Points on a hilly landscape, in no order, each with its height.
From any point a climber steps to the highest of the 2 points nearest to it. It stops when none of these is higher. Distance is the straight distance between rows; heights are no part of it.
<1930> height 187: [112 105 119 111 105 104 127 133 215 130 199 118 122 123 183 137 104  80
 149 150 123 107  90  99 107]
<494> height 407: [129 141  56 154 120 114 155 139 162  81  86 177 182 119 177  63 147 114
  99 130 141  93 154  98 115]
<307> height 212: [145 140 184 146 127 106 126 130  37 120  77 125 116 168 120 128 168 132
 127 115 129  75 192  92 179]
<1366> height 402: [108 121 162 161 169 128 184 144 113 127 101 111 116 201 124 128 113 207
 114  79 129 149  96 171 117]
<909> height 520: [158 116 103 148 129 139 107 121 108 111  93 163 163  99 142 106 145  73
 123 136 123 117 173  90 145]
<66> height 415: [137 104 145 187 108 167 113  78 165 139  88  99 139 164 174  99 117 173
 120 110 135 125  94 114 116]
<1662> height 229: [139 119 232 122  46 104 139 148 123 140 216  82  87 156 131 151 152 140
 108 164 162  83  81 146 148]
<866> height 513: [117  82 131 124 111 113 144 145 171 127 185 144 118  99 163 113 121  37
 131 159 133 125 135  96 109]
<1349> height 263: [146 124 117 186 114 150 161  96 132  95  72 136 129 192 167  74 144 183
 116  82 158 122 150  81 140]
<1777> height 485: [143 135  73 107 148 111 164 162 111  66 146 178 118  93 116  97 125 101
 118 142 138 139 194 126 125]
<1226> height 253: [133 144  96 135 121 150  87 101 159 130  92 117 149 140 147 134 124 161
 153 112 118 110 113 127 144]
<1089> height 448: [129 183 143  91 121 143 140 113 131  97 146 112  82  83  55 148 103 109
 123 143 138 120 207 116 147]
<1280> height 234: [142 116 109 184 143 152 166 109  90 106  55 155 148 159 134  79 153 178
  91  79 151 165 160 113 130]
<2305> height 145: [120 127 186 129 103 111  91  99 146 141 116  75 104 189 161 158 114 179
 153 113 105  72  88 116 159]
<1318> height 546: [143  93 119 168 179 153 111 145 127 167 128 141 178  76 129 132 119 109
  91 153  89 175  74 165  70]
<1475> height 288: [113 109 197 184 143 129 200 150  90 119 101 123  95 220 144 108 130 192
 102  92 136 109 119 145 112]
<556> height 265: [134 149  53  93 149 116 129 146 119  89  87 173 152 121 112 108 141 143
 133 101 135 166 152 139 138]
<1324> height 325: [125 115  98 135 130 131 119 139 164 122 138 131 135 143 167 129  97 154
 143 125 113 103  99 149 119]
<278> height 450: [130 107 186 183 183 150 156 147  75 158 103  99 149 135 120 129 121 165
  97 130  96 145 117 183 115]
<1470> height 503: [ 97  81 177 122 106 114 147  96 151 162 180 122  85  72  92 135 171  41
 122 159 135 148 170  89 135]
<1479> height 272: [119 113 139 143 112 127 122 132 166 132 145 118 119 170 181 136  94 155
 147 119 109  83  94 134 126]
<1878> height 203: [115  99 122 128 106 114 110 131 201 146 174 117 135 139 194 137 103 107
 144 137 111 104  78 118 109]
<2349> height 566: [104  83 122 122 122 104 119 115 202 151 184 129 123  95 158 136 150  55
 152 150 131 138 102  87 112]
<1669> height 209: [131 124 113 119 167 109 171 174  37 112  93 178 137 136  96 111 141 133
 101  98 130 171 172 161 135]
<513> height 424: [ 95 136 122 110 124  89 184 185 123 104 129 168  99 215 134 126 106 163
 120  69 142 126 108 151 122]
<576> height 389: [119 166  61 120 102 139  87 102 200 133  91 119 182 103 150  97 134 109
 136 145 130  97  89  90 120]
<1011> height 561: [124  53 166 181 110 133 133 131 117 147 103 160 149 136 183 101 150  66
 102 129 118 121 150  93 120]
<1065> height 552: [141  72 154 186 118 137 147 146  92 126  95 174 147 137 181  92 138  83
  91 131 114 108 177  93 119]
<481> height 289: [113 110 141  97 112 108 101  87 201 158 188  99 115 127 156 163 138  85
 164 135 115 127  90  84 133]
<1213> height 353: [110 147 138 126 133  93 144 140  91 113  70 141 111 214 116 135 135 178
 131  56 151 139 146 123 151]
<665> height 515: [127 118 166 111  95 127 147 121 145 119 177 127  91  87 100 123 115  50
 110 156 136 120 183  98 134]
<731> height 95: [124 167 103  87 123 126 131 126 169 109 189 106  80  94 100 154  80 146
 148 160 124 136 143 143 110]
<155> height 482: [121 155 180 126 123 107 162 179  27 127 137 125 107 174  77 124 173 157
 116 127 176 114 140 171 155]
<783> height 204: [139 125 159 112  99 135 141 138 105 130 183 112  90 103 102 132 105 111
 126 165 138 115 150 142 132]
<2114> height 657: [151 165  99  87 144 150 107  88 172  82 126 125 147  74 126 134 131  47
 134 143 144 120 162  68 143]
<1489> height 569: [141 121 121 117 155 142 168 165  91 133 190 130 110  84  96 127  96 131
 100 169 119 155 125 195  90]
<1327> height 159: [127 144  80 159 132 156 129  95 120 120  48 137 156 143 119  82 148 187
 115  89 141 157 138 124 135]
<172> height 354: [129 108 182 165 158 141 128 137  43 147  87 116 143 139 120 125 137 151
 115 128 117 125 147 162 137]
<153> height 614: [119 137 127  91 135 133 102  80 196 125 151 116 119  60 109 152 140  45
 143 149 143 159 147  67 121]
<1102> height 379: [128 142  48 101 161 130 124 146 154 107 122 149 144 109 135 126 121 169
 140 126 120 155 102 174 104]
<476> height 254: [109  94 193 104  71  96 133 117 165 163 215  95  86 154 161 151 135 108
 137 145 117  95  83 111 143]
<27> height 243: [134 142  79 101 150 119 131 143 105  97 109 156 129 128 109 130 130 142
 150 110 129 142 158 140 149]
<1029> height 192: [122 128 197 127 107 113 125 145  85 157 161  88 102 164 128 146 124 172
 130 145 125  84  92 162 143]
<2340> height 196: [135 153 144 101 101 118 153 145 122 114 184 114  76 144 100 141 106 149
 147 142 143  91 134 145 147]
<1427> height 347: [138 148 105  99 116 138  77  89 200 133 137 104 150 117 151 155 126  95
 162 132 119 114  95  89 139]
<1814> height 146: [119 180 117  68 110  87 169 161 101  89 150 146  77 175  69 136 122 131
 141  93 167 140 155 129 154]
<1987> height 539: [151  98 151 165 113 126 143 145  82 116 102 166 136 144 164 105 143  92
 108 121 112  88 191  85 143]
<310> height 564: [126 127 163 122  95 140 141 133 118 152 198 113  96  58  80 143 101 114
  90 182 139 160 151 167  87]
<818> height 622: [124  80 154 180 141 149 129 130 142 159 129 125 146 135 171 125 105 138
 102 127 101 134  83 154  92]
<339> height 517: [134  97 186 184 173 152 115 116  98 190 108  89 164 121 131 149 125 146
  99 140  90 165  90 170  96]
<1380> height 161: [118 190 115  64 122 105 167 136 135  82 159 126  66 144  63 148 113 136
 147 106 158 125 165 120 159]
<1855> height 633: [143 152 123  90 139 147 101  88 169 104 141 112 115  73 107 148 115  63
 145 152 131 137 167  83 137]
<91> height 174: [118  98 131 118  98 109 154 156 190 117 204 130 105 136 187 119  96  78
 136 155 123  86 108 113 113]
<2027> height 589: [122  62 174 166 124 135 127 133 120 167 130 135 138 135 167 124 122 102
 110 135 106 127 108 139 108]
<532> height 378: [139 123 128 106 123 133  87  96 168 132 138 114 140 105 142 146 133  72
 157 134 121 119 123  85 148]
<1051> height 702: [108  96 126 124 115 120  82  80 194 174 128 118 149 114 151 148 178  82
 158 123 121 132  86  78 139]
<408> height 560: [127  70 149 173 168 141 114 137 126 195 142 133 169  88 137 145 136  95
  96 146  91 179  69 152  73]
<872> height 723: [106 155 128  78 135  88 156 182  87 120 122 147 108 190  91 143 106 163
 124  77 152 165 108 171 130]
<1335> height 574: [132 149 156 114 105 142 139 137 102 135 179 112  86  63  61 140 101 134
 102 177 148 148 172 172 107]
<878> height 273: [109 104 172  92  95 103 127  93 191 155 207  94  91 134 152 162 136  83
 150 138 117 107  98  87 145]
<394> height 578: [129  87 140 151 147 142  88 117 123 189 131 125 159  98 141 153 128 117
 121 143 103 165  82 150  91]
<336> height 681: [129 103 131 183 159 161 142 126 154 144 119 118 147 142 160 123  98 174
 101 117 102 138  78 166  91]
<667> height 446: [135 124  70 153 139 136 137 140 123  96  80 176 167 120 149  82 143 137
 102 115 128 126 154 129 124]
<331> height 487: [119  86 101 140 115 111 125 144 184 120 147 158 163  94 183 103 134  49
 129 155 138 123 110  97  97]
<1352> height 508: [145 109  87 143 133 138 106 139 128 111 105 163 162  91 146 103 132  88
 120 146 122 129 144 121 119]
<1440> height 496: [118  80 197 121  92 115 140 111 103 161 171 118  95  91 104 127 167  49
 121 162 138 139 162 100 151]
<1619> height 472: [139 121  82 120 156 112 165 171  76  86 120 192 131 114 123  96 138 110
 110 127 129 141 190 136 130]
<1413> height 391: [135 130  72 122 128 136  85 124 179 129 131 134 161  84 152 125 118 108
 144 157 122 133  96 127  98]
<2146> height 62: [150 176  70  78 153 142 108 112 140  91 116 128 117  79  88 145 123 128
 166 144 130 156 167 126 143]
<1009> height 228: [148 135  97 109 144 133 117 129 107 107 121 139 124 105 110 132 119 116
 152 142 122 129 163 133 144]
<717> height 590: [104 139 137 110 144  94 171 183  92 113  93 159 121 204 110 131  99 161
  96  59 143 175 116 160 118]
<1744> height 156: [126 158 174 107 114 116 122 138  89 161 199  74 101 143 111 164 115 197
 134 157 130 110  84 180 123]
<1186> height 418: [154 155 121 100 139 137 123 108 125  88 132 128 116 107 110 136 124  83
 148 134 128 103 180  85 164]
<580> height 215: [127 113 115 151 170 120 170 161  60 112  72 178 146 151 117 107 144 151
  91  83 127 168 171 149 129]
<2107> height 224: [112 146  72  83 146 108 140 155 158 105 152 136 112 152 130 146 102 177
 160 102 125 139 100 163 126]
<1356> height 264: [114 149  68 104 138 121 124 140 183 115 156 128 125 145 157 149  96 185
 162 115 118 119  87 160 116]
<2285> height 522: [164 114 151 135 120 125 136 133  74 108 119 156 129 128 141 112 143  65
 116 131 123  92 202  73 162]
<230> height 239: [123 102 220 105  49 102 148 127 149 154 217  87  80 146 138 147 147 112
 117 154 139  94  92 121 154]
<2005> height 545: [126  85 149 132 131 130 144 149 129 169 212 127 118  89 137 135 103  89
 103 169 107 154  89 159  76]
<700> height 525: [114 195 143  87 100 124 146 130 134 113 175 102  65 101  44 165 111 174
 130 143 157 129 171 157 134]
<2287> height 374: [131 105  85 139 134 131 110 146 167 122 142 147 155  97 165 112 108 102
 124 157 124 127  98 143  90]
<1448> height 104: [136 161 124  96 135 121 101 116 107 124 118 103 111 141 108 162 123 162
 179 118 120 112 134 136 167]
<435> height 327: [100 137 159 134 152 112 177 167  87 132 118 126 108 201 110 137 118 190
 117  87 136 127 102 178 126]
<1688> height 77: [131 152  92  91 141 127 140 134 136  87 155 132  91  79  84 133 100 126
 141 155 132 150 176 144 122]
<911> height 459: [132 125  94 165 182 159 159 126 114 120  62 146 167 124 108 100 139 178
  86 100 116 197 117 176 107]
<2237> height 521: [120  94 151 120 105 122 149 129 161 123 182 141 102  87 126 111 124  30
 116 160 140 128 165  86 119]
<76> height 642: [128 156 126  92 127 123 153 149  88 121 168 117  82 115  71 146 113 163
 141 145 146 141 144 175 132]
<2066> height 553: [145 127 126 115 160 142 137 149  71 139 161 123 117  78  89 139 107 132
 123 166 119 160 135 184 104]
<1019> height 705: [114  98 135 169  91 151  76  60 181 186  79 103 154 132 153 106 155 131
 125 116 129 142  81  85 124]
<1917> height 328: [124  75 151 172 111 141  81  86 132 175  76 128 160 115 147 119 164  92
 127 122 120 147 120  99 133]
<1605> height 106: [129 152 136  95 109 126 115 112 143 140 195  93  85  94 101 165  87 140
 145 165 121 137 129 143 112]
<1314> height 367: [133 109 150 171 115 146 113 100 143 125  84 116 130 171 167 116 119 168
 134 103 121 101 121 116 142]
<1827> height 311: [125 152  75 132 106 148  81 103 197 136 101 116 166 120 157 118 121 146
 146 129 120 106  86 118 120]
<1006> height 323: [128  85 143 175  99 145  97  92 139 151  73 145 167 126 162  98 166  78
 110 116 126 127 139  71 143]
<468> height 355: [150 149  86 150 121 137 123 117 138  96  80 157 172 131 161 102 152 100
 116 108 130  86 172  68 157]
<1203> height 85: [130 184 129  72 134 112 122 122 107 112 138  94  84 149  76 167 127 163
 178 118 138 115 143 132 169]
<1239> height 210: [129 108 210 132  95 121 133 151  72 163 169  99 112 147 130 132 135 137
 109 157 132  95 105 162 133]
<1373> height 197: [112 161  77  60 134  96 151 161 157  87 159 141  93 157 110 145  97 158
 162 102 142 142 122 146 139]
<1554> height 572: [115  43 195 189 124 141 140 127 110 167 105 142 142 141 176 107 144  89
  95 130 111 133 121 121 108]
<1613> height 194: [147 123 158 159 137 119 123 131  40 124  76 142 132 146 122 120 153 130
 125 119 124 105 193 110 165]
<2156> height 456: [111 159 132  95 142  91 129 152  75 122  78 134 118 192  91 148 130 172
 148  67 148 158 135 146 155]
<140> height 430: [131 113  82 154 134 120 148 159 138  87 109 179 161 122 174  82 131 109
 107 132 128 104 157 120 115]
<2273> height 458: [126 147 212 143 117 123 135 177  20 136 142  99 116 162  93 117 184 162
 103 153 169  91 135 171 154]
<2221> height 587: [129 123 107 108 138 131 174 167 123 112 201 141  93  95 108 121  89 133
 111 161 129 137 128 184  94]
<2007> height 195: [151 121 122 139 148 128 131 142  36 116  86 162 142 118 107 117 145 117
 124 127 126 130 200 129 152]
<1652> height 413: [131 126  83 122 115 126  97 118 196 123 130 133 168  96 163 117 128  78
 143 147 131 115 104  97 118]
<690> height 598: [132 155 153 109 116 132 147 145  71 126 166 108  93  94  59 134 123 148
 122 162 158 137 168 175 132]
<168> height 334: [131  89 154 137 114 131  72  87 129 169  92 114 150 115 140 143 160  90
 144 127 113 135 120 101 150]
<536> height 245: [134 128 108 173 128 132 166 116 117  98  64 160 133 185 148  87 147 183
 105  70 158 145 163  97 137]
<1076> height 208: [119 112 170 154 111 125 112 110 160 137 119  97 106 189 177 143  99 190
 143 107 112  82  89 129 134]
<1517> height 403: [110 135 196 157 155 128 166 172  58 153 138 100 124 171 105 131 140 188
 105 127 126 111 102 193 128]
<675> height 312: [139 146 136 158 103 155  87  62 160 125  59  93 139 169 147 118 135 174
 147  95 126  94 117  90 167]
<1810> height 252: [133 129 129 132 121 121 139 145 123 104 127 142 115 166 150 128 116 127
 145 114 120  76 144 112 152]
<1025> height 603: [120  89 119 138 129 126  80 113 160 179 152 125 152  98 151 149 134 106
 139 144 111 159  73 125  91]
<184> height 524: [144 128 117 120 159 143 108 133  64 140 107 125 136  94 101 144 130 138
 147 147 118 152 151 165 131]
<620> height 498: [161 141 179 114 122 126 134 113  86 106 127 131 116 142 129 130 149  65
 121 122 127  73 187  58 184]
<238> height 236: [114 135 122 115 128 110 147 154 131 120 151 128  95 177 135 143 105 175
 153 104 121  91 107 156 138]
<196> height 335: [136 106 165 148 133 134 112 128  68 142  97 121 132 134 128 128 125 131
 133 132 117 111 149 143 144]
<798> height 461: [139 115  78 146 154 125 152 157  88  94  90 191 156 120 135  92 145 127
 100 111 125 140 174 133 126]
<423> height 451: [129 116 105 190 118 170 138  96 167 121  87 122 150 153 170  74 118 168
 106 114 144 128 101 119 108]
<833> height 489: [128 144 121 102 178 135 122 146  47 140 100 118 135 109  79 152 134 167
 149 131 123 175 143 183 135]
<335> height 543: [116 182 146  81 100  96 165 165  85 112 162 121  74 150  41 145 133 162
 131 118 191 154 137 176 141]
<2279> height 437: [135 117 116 184 174 172 157 119 122 125  77 124 157 138 125 102 128 188
  99 103 120 172 107 165 108]
<2131> height 565: [106 119 106 112 157 112 195 193 135 111 168 159 114 162 140 123  95 165
 112 108 115 133  87 190 103]
<291> height 433: [145 161 132  98 133 141 137 109 124  85 142 127  98  87  85 133 110  77
 127 146 138 118 207  91 150]
<314> height 175: [118 182  86  55 133  97 165 149 159  67 158 141  81 146  86 141 105 134
 153 100 151 140 156 120 148]
<771> height 393: [138 143 134 134 130 102 159 149  70 104  94 162 110 181 121 125 154 134
 131  88 132  91 189  91 165]
<2143> height 601: [ 98 113  82 133 104 124  84 104 203 175 117 134 178  78 141 109 169  83
 142 142 137 138  62  75  99]
<1787> height 115: [124 163 171 100  88 121 106 103 131 162 210  76  88  92  91 176  98 156
 129 177 128 151 126 151 104]
<2306> height 624: [123 123  99 106 157 125 181 177 123 119 188 145 105 125 121 128  94 156
 118 135 118 139 100 195 101]
<2065> height 445: [134 128 213 152 129 136 153 183  17 150 145 107 132 140  94 115 165 143
  90 159 151 108 134 183 139]
<892> height 279: [112 133 145 120 136 114 164 166  95 133 151 125 102 173 119 137 111 182
 134 111 127 107 103 177 131]
<270> height 313: [129 148 115  86 114 124  80  80 213 145 177  90 128 113 151 173 123 100
 172 137 116 130  84  86 127]
<466> height 583: [127 133  74 148 123 164  75 109 155 160  82 135 178  81 130 101 133 133
 118 145 118 147  84 125  91]
<1971> height 653: [118 110 116 180  96 173  88  67 171 182  77 100 159 124 147  84 134 144
 112 127 135 151  70 100  98]
<32> height 514: [114 131 123 122 136  92 169 174  81 103  81 177 126 197 120 118 124 155
 100  59 146 162 151 133 130]
<551> height 470: [117 142  82 144  97 129 108 108 202 124  91 136 184 113 172  84 138  86
 116 135 134  92 105  78 122]
<1341> height 473: [131 118  90 125 116 108 135 135 199  90 144 147 168  90 180 101 130  39
 129 158 146 104 125  80 109]
<188> height 550: [125 133  59 152 122 143  99 122 164 127  80 149 184  85 148  74 136 118
 107 149 129 125 101 124  89]
<848> height 49: [122 138 159  92  94 104  93  97 153 164 211  77  98 139 144 181  99 155
 157 149 102 122  74 129 117]
<2072> height 213: [110 133  98 128 143 129 128 133 164 128 134 121 124 165 155 149  95 207
 147  96 112 121  81 170 113]
<2116> height 599: [145 153  78  97 132 137  79 101 188 115 133 121 144  47 117 139 128  73
 150 168 137 159 124  93 105]
<1050> height 193: [112 125 118 124 133 121 152 156 152 130 173 125 106 169 161 146  86 184
 142 115 108  97  82 171 113]
<1191> height 331: [109 156  35  92 142 123 130 141 176  99  96 157 161 127 136 103 130 180
 131 105 132 161  97 166 112]
<1192> height 478: [119 198 143  83 117 135 129 113 129 113 148  98  71  81  42 166 107 146
 135 148 137 135 189 139 139]
<653> height 205: [137 140 132 129 107 144  86  79 178 122  89 113 161 150 164 132 143 105
 141 102 117  83 117  72 168]
<2310> height 551: [135 103 148 161 166 148 107 129 107 175 129 110 156 107 134 155 112 144
 113 144  89 156  88 175  93]
<356> height 471: [164 164 174 114 117 118 157 127  69  91 138 135  93 156 105 131 157  86
 118 122 143  61 196  65 180]
<1708> height 54: [160 168  85  97 138 149  79  99 138 109 106 121 138  85 106 146 132 115
 169 145 121 139 147 112 147]
<1929> height 131: [121 141 207 108  92 117 104 113  93 180 226  60 115 116 110 173 131 169
 118 180 129 148  80 166 111]
<853> height 68: [129 136 135 104 112 117  79 101 165 159 174  87 117 145 161 179  99 163
 169 137  97 114  73 132 123]
<267> height 575: [134 170  83 110 112 142 110  97 195 105 101 130 186 114 164 104 142  76
 129 125 135  76 119  69 147]
<440> height 98: [126 131 160 111 108 109  73  95 162 154 144  77 110 165 163 175 110 164
 165 123  99  92  80 117 150]
<546> height 414: [137 139  79 108 171 140 121 142 117 130 135 134 134 100 118 147 111 167
 142 137 108 161 106 182 103]
<1822> height 246: [144 150 145 135 116 146  81  76 150 120  71 103 146 159 148 141 141 136
 148  96 115  81 130  85 179]
<529> height 290: [158 161 129 117 137 137 100  90 108 107  77 128 144 146 124 145 150 114
 151 100 119  83 169  76 190]
<1524> height 140: [124 155 199 117 124 124 109 134  69 180 207  59 128 127 105 167 132 187
 116 174 120 140  80 183 108]
<624> height 529: [112  95 157 107 113 118 154 104 182 123 185 131 107 104 142 124 148  21
 129 144 138 116 154  62 137]
<2315> height 132: [135 144 164 110 125 118  89 110 102 138 120  86 113 148 122 160 124 157
 167 132 116  96 125 131 162]
<1955> height 706: [151 165  86 100 130 150  98  94 170  96 112 127 165  96 139 125 142  65
 145 132 136 103 139  72 153]
<1617> height 582: [113  80 110 134 123 117 101 123 175 161 160 138 144  89 156 135 143  71
 141 148 126 152  91 106  96]
<1217> height 70: [136 172  91  76 143 126 133 124 130  87 138 124  93 103  83 147 112 132
 162 131 134 145 171 128 146]
<1188> height 306: [146 107 151 188  97 147 120  93 135 121  68 140 149 160 177  93 149 113
 108 107 127  99 162  61 148]
<1409> height 501: [122  78 124 136 118 118 136 154 165 131 173 150 134 110 178 110 111  65
 124 157 124 118 110 122  96]
<151> height 507: [ 96 100 181 119  83 124 151 111 162 149 185 126  86  68  85 132 140  47
  95 159 141 142 180 103 120]
<2043> height 530: [146 102 101 156 186 150 135 160 119 137 127 152 161  88 130 120 116 124
  96 150  93 158  97 182  84]
<1983> height 349: [106 123 203 178 162 128 185 158  69 139 106 106 115 198 116 117 135 193
  99 106 127 118 115 172 126]
<227> height 556: [124 100 154 124 106 132 143 136 126 158 213 124  99  73 106 137 101  92
  98 180 127 162 126 156  76]
<1251> height 488: [108 123 126 145 168 129 181 151 148 119 108 124 128 190 131 131 101 205
 110  70 124 169  81 178 106]
<1101> height 512: [124 171 155 101 109 101 161 168  49 114 151 126  87 155  53 133 155 152
 127 124 187 136 155 167 156]
<995> height 326: [157 164 112 126 134 147 114  95 127  95  81 145 160 144 145 124 156 102
 125  95 126  76 175  56 181]
<2207> height 509: [134 113  96 147 192 146 155 158 111 121 113 154 156 112 118 121 122 157
 102 126  97 166 108 191 100]
<2155> height 455: [123 130 123 135 136 101 168 165  76 104  94 176 115 185 125 119 138 150
 120  79 139 124 168 122 147]
<613> height 412: [128 110 158 181 189 151 172 142  76 135  80 121 150 147 108 120 130 174
  99 106 111 163 131 178 120]
<1807> height 381: [125 111 183 180 179 141 170 153  37 138  84 126 144 154 110 112 141 159
  94 116 117 137 154 166 127]
<708> height 571: [ 96  92  98 159 110 135  83 101 179 187  94 144 178  79 132  99 184  85
 128 134 138 147  75  76 104]
<1870> height 497: [151 125  75 121 148 128 128 144 115  84 127 165 142  78 129 101 125  90
 128 153 129 132 169 126 120]
<1602> height 380: [145 153  66 131 125 123 136 126 162  78 100 163 179 110 165  90 149  88
 117 134 135  90 160  83 139]
<920> height 244: [152 153 160 137 139 116 114 108  68 109  72 128 128 165 123 136 161 126
 137 100 123  77 186  73 192]
<1458> height 576: [119 117 128 177 173 148 172 132 149 127 111 118 136 167 146 122 104 203
 109  91 115 150  87 175 100]
<1717> height 647: [ 98  97  97 132 118 117  97  97 213 169 144 131 159  84 146 131 188  70
 160 135 137 133  77  64 119]
<224> height 483: [129 120 109 154 198 143 165 154  99 126  82 146 162 122  97 122 132 169
  95 107  99 190 120 192 112]
<343> height 164: [125 130 184 130 117 116 112 133  87 144 125  94 104 168 132 145 124 165
 145 130 117  83 116 143 154]
<2182> height 770: [105  89 129 153 109 135  71  76 183 194 107 115 157 118 149 139 165 114
 143 119 118 145  72  94 118]
<2355> height 216: [133 152  89 149 114 161  89  83 150 133  60 116 153 136 129 110 136 176
 141 107 127 122 119 117 146]
<345> height 220: [139 113 205 124  69 119 145 152 102 143 195  99  93 144 124 133 130 124
 113 160 148  86 114 146 142]
<2295> height 573: [139 155 124  97 135 141 113 121 102 133 155 103  93  71  81 158 101 140
 147 168 123 164 157 158 109]
<1451> height 177: [131 150 147 102 110 116 136 143 108 140 188  96  86 143 110 155 106 173
 150 144 132 101 110 163 135]
<292> height 375: [142 126 135 178 101 169  99  58 151 137  63  93 139 163 151  97 129 181
 131 107 138 121 108 100 143]
<445> height 549: [125  78 112 167 122 147  80 113 131 170  81 158 178  74 129  97 173  65
 112 139 131 158 110  99 106]
<2180> height 548: [146 129 136 111 146 142 105 126  72 145 144 109 115  77  93 147 116 121
 141 168 122 162 150 161 118]
<443> height 301: [128 125 139 149 128 126 125 127 113 114  93 136 118 173 145 131 122 162
 145 102 121  91 141 123 155]
<90> height 316: [111 154 152 123 116  73 166 169  87 113  89 159  93 243 118 133 125 156
 114  56 157 136 134 123 137]
<1976> height 315: [138  96 144 162 103 133 119 114 134 124  93 149 155 147 177 107 146  79
 116 115 119  95 158  72 152]
<1704> height 225: [131 108 127 177 160 140 170 140  80 110  72 164 143 160 132  99 137 163
  98  91 132 147 159 140 126]
<216> height 182: [135 157  89 146 122 152 103  90 119 118  42 131 154 146 113 114 152 179
 138  91 131 134 152 111 164]
<716> height 613: [127 118 104 167 115 167  72  87 151 169  74 119 168 103 140 108 135 138
 116 130 123 148  86 120 105]
<924> height 124: [121 126 185 106  95 114 112 108 114 181 213  80 102 109 116 167 117 139
 129 170 122 148  99 148 108]
<1453> height 519: [120 125  71 157 119 136 123 132 181 114  98 152 177 107 174  79 119 122
 108 144 133 109 106 129  95]
<2049> height 202: [139 126  92 121 168 130 136 150  53 111  87 169 144 109  98 118 144 134
 124 119 126 160 175 152 143]
<317> height 618: [140 143  98  97 133 137  89 108 175 121 151 119 113  44 102 144 108  84
 143 178 129 179 148 112  88]
<87> height 493: [ 98 123 106 119 147 108 179 178 138 105 133 162 118 187 142 122  99 176
 120  79 129 137 101 168 115]
<1391> height 544: [114 101 145 104 123 119 122  96 192 136 169 118 118 105 146 140 154  38
 151 138 130 125 126  67 143]
<273> height 103: [121 186 112  65 134  93 133 135 112 103 123 118  87 176  79 163 126 155
 176  87 147 130 135 128 172]
<297> height 227: [119 100 145 136 101 121  95 113 187 147 141 111 133 155 183 142 115 121
 146 120 106  97  87 110 132]
<1033> height 531: [141 109 102 143 116 129 104 118 150 121 103 159 174  97 160  99 153  45
 121 142 130 119 147  74 133]
<2301> height 397: [147 123 132 112 123 134 106 114 127 121 136 122 126 109 132 139 123  73
 150 146 123 115 150  99 150]
<2333> height 593: [130 153  92  89 128 138  83  83 210 130 135 113 148  53 118 144 149  53
 151 153 144 156 112  65 116]
<1907> height 542: [122  89 106 150 114 134  90 109 153 156  97 149 171  87 141 110 174  48
 129 137 132 140 119  77 129]
<370> height 586: [109 158 110  73 148  98 132 160  95 121 100 134 122 175  93 154 110 180
 145  75 141 180 110 174 136]
<2122> height 486: [139  94 176 203 175 164 141 121 111 163 100  96 156 136 137 125 114 157
  95 127  97 155  96 172  98]
<2219> height 217: [137 137 154 111 105 116 143 141 122 110 163 120  89 157 124 137 112 121
 147 131 131  71 135 117 159]
<526> height 351: [145 121 156 109 120 131  68  89 120 149 109  99 135 117 125 159 147  95
 160 135 113 123 131  96 165]
<415> height 585: [115 178 126  81 107 108 166 154 110 111 178 117  68 127  50 153 113 173
 137 129 170 148 143 172 131]
<1625> height 356: [130 112  92 137 151 140 124 149 141 124 140 143 139 117 156 123 103 141
 128 137 110 129 105 163 101]
<134> height 127: [114 168 105  72 126  83 149 164 115 100 126 148  97 191  96 147 112 149
 153  75 151 138 128 135 153]
<2234> height 449: [127 133 103 113 180 137 129 143  83 136 112 127 140 114 101 152 122 175
 140 124 109 169 114 190 120]
<2020> height 87: [125 153  91  95 132 129 122 128 178 109 185 120  90  61 106 144  77 128
 132 177 120 156 145 148  73]
<2085> height 447: [138 146  91 106 122 123 126 122 203  85 146 134 156 104 171 117 120  63
 143 145 140  94 129  83 129]
<2105> height 82: [126 163  83  89 146 132 129 131 159  90 154 133  87  51  79 134  93 128
 130 171 123 167 179 150  89]
<1265> height 291: [121 158  37  82 147 124 122 142 144  98  79 167 166 114 113 100 141 166
 124 106 130 183 119 161 121]
<1253> height 600: [140 152 107  99 138 144  96 111 135 129 150 115 100  47  87 157  98 116
 145 179 119 176 159 136  95]
<1339> height 287: [144 132 124 182 101 151 133  89 147 103  67 133 142 176 170  89 141 153
 117  91 141  94 155  67 152]
<1994> height 431: [124 121 214 161 146 139 154 175  42 162 139  97 140 149 109 122 144 156
  89 149 124 107 113 188 129]
<1481> height 432: [154 144 160 134 122 110 157 142  72 102 112 150 105 171 134 125 156 108
 123 110 126  59 191  73 172]
<1336> height 362: [104 145 150 120 109  81 188 190  83 117 120 167  89 234 117 126 127 155
 108  70 156 119 122 148 130]
<2091> height 214: [139 132 121 106 129 131 123 134 109 121 156 121 106 107 114 138 107 122
 150 149 125 123 146 142 135]
<197> height 555: [111  68 120 163 128 137  80 105 145 191 101 145 170  82 136 123 179  85
 128 133 126 164  90 103 105]
<1185> height 484: [122 123  80 182 117 150 143 115 169 108  81 148 168 130 172  55 128 147
  92 125 141 113 115 115  97]

For each start below, name the point where the climber stops.
<2007> -> <76>
<230> -> <76>
<1481> -> <336>
<783> -> <317>
<1613> -> <2182>
<1708> -> <317>
<1619> -> <2182>

Call two points neighbours if one is among the 2 nearest of the other. Go from one point of each pair to the other, from neighbour to neighbour, staying as high as possible. Name the lowest point that can't be avoided.
<1356> / <336> -> <1050>
<872> / <2182> -> <2340>
<317> / <2306> -> <2180>
<336> / <872> -> <771>
<1955> / <317> -> <2333>
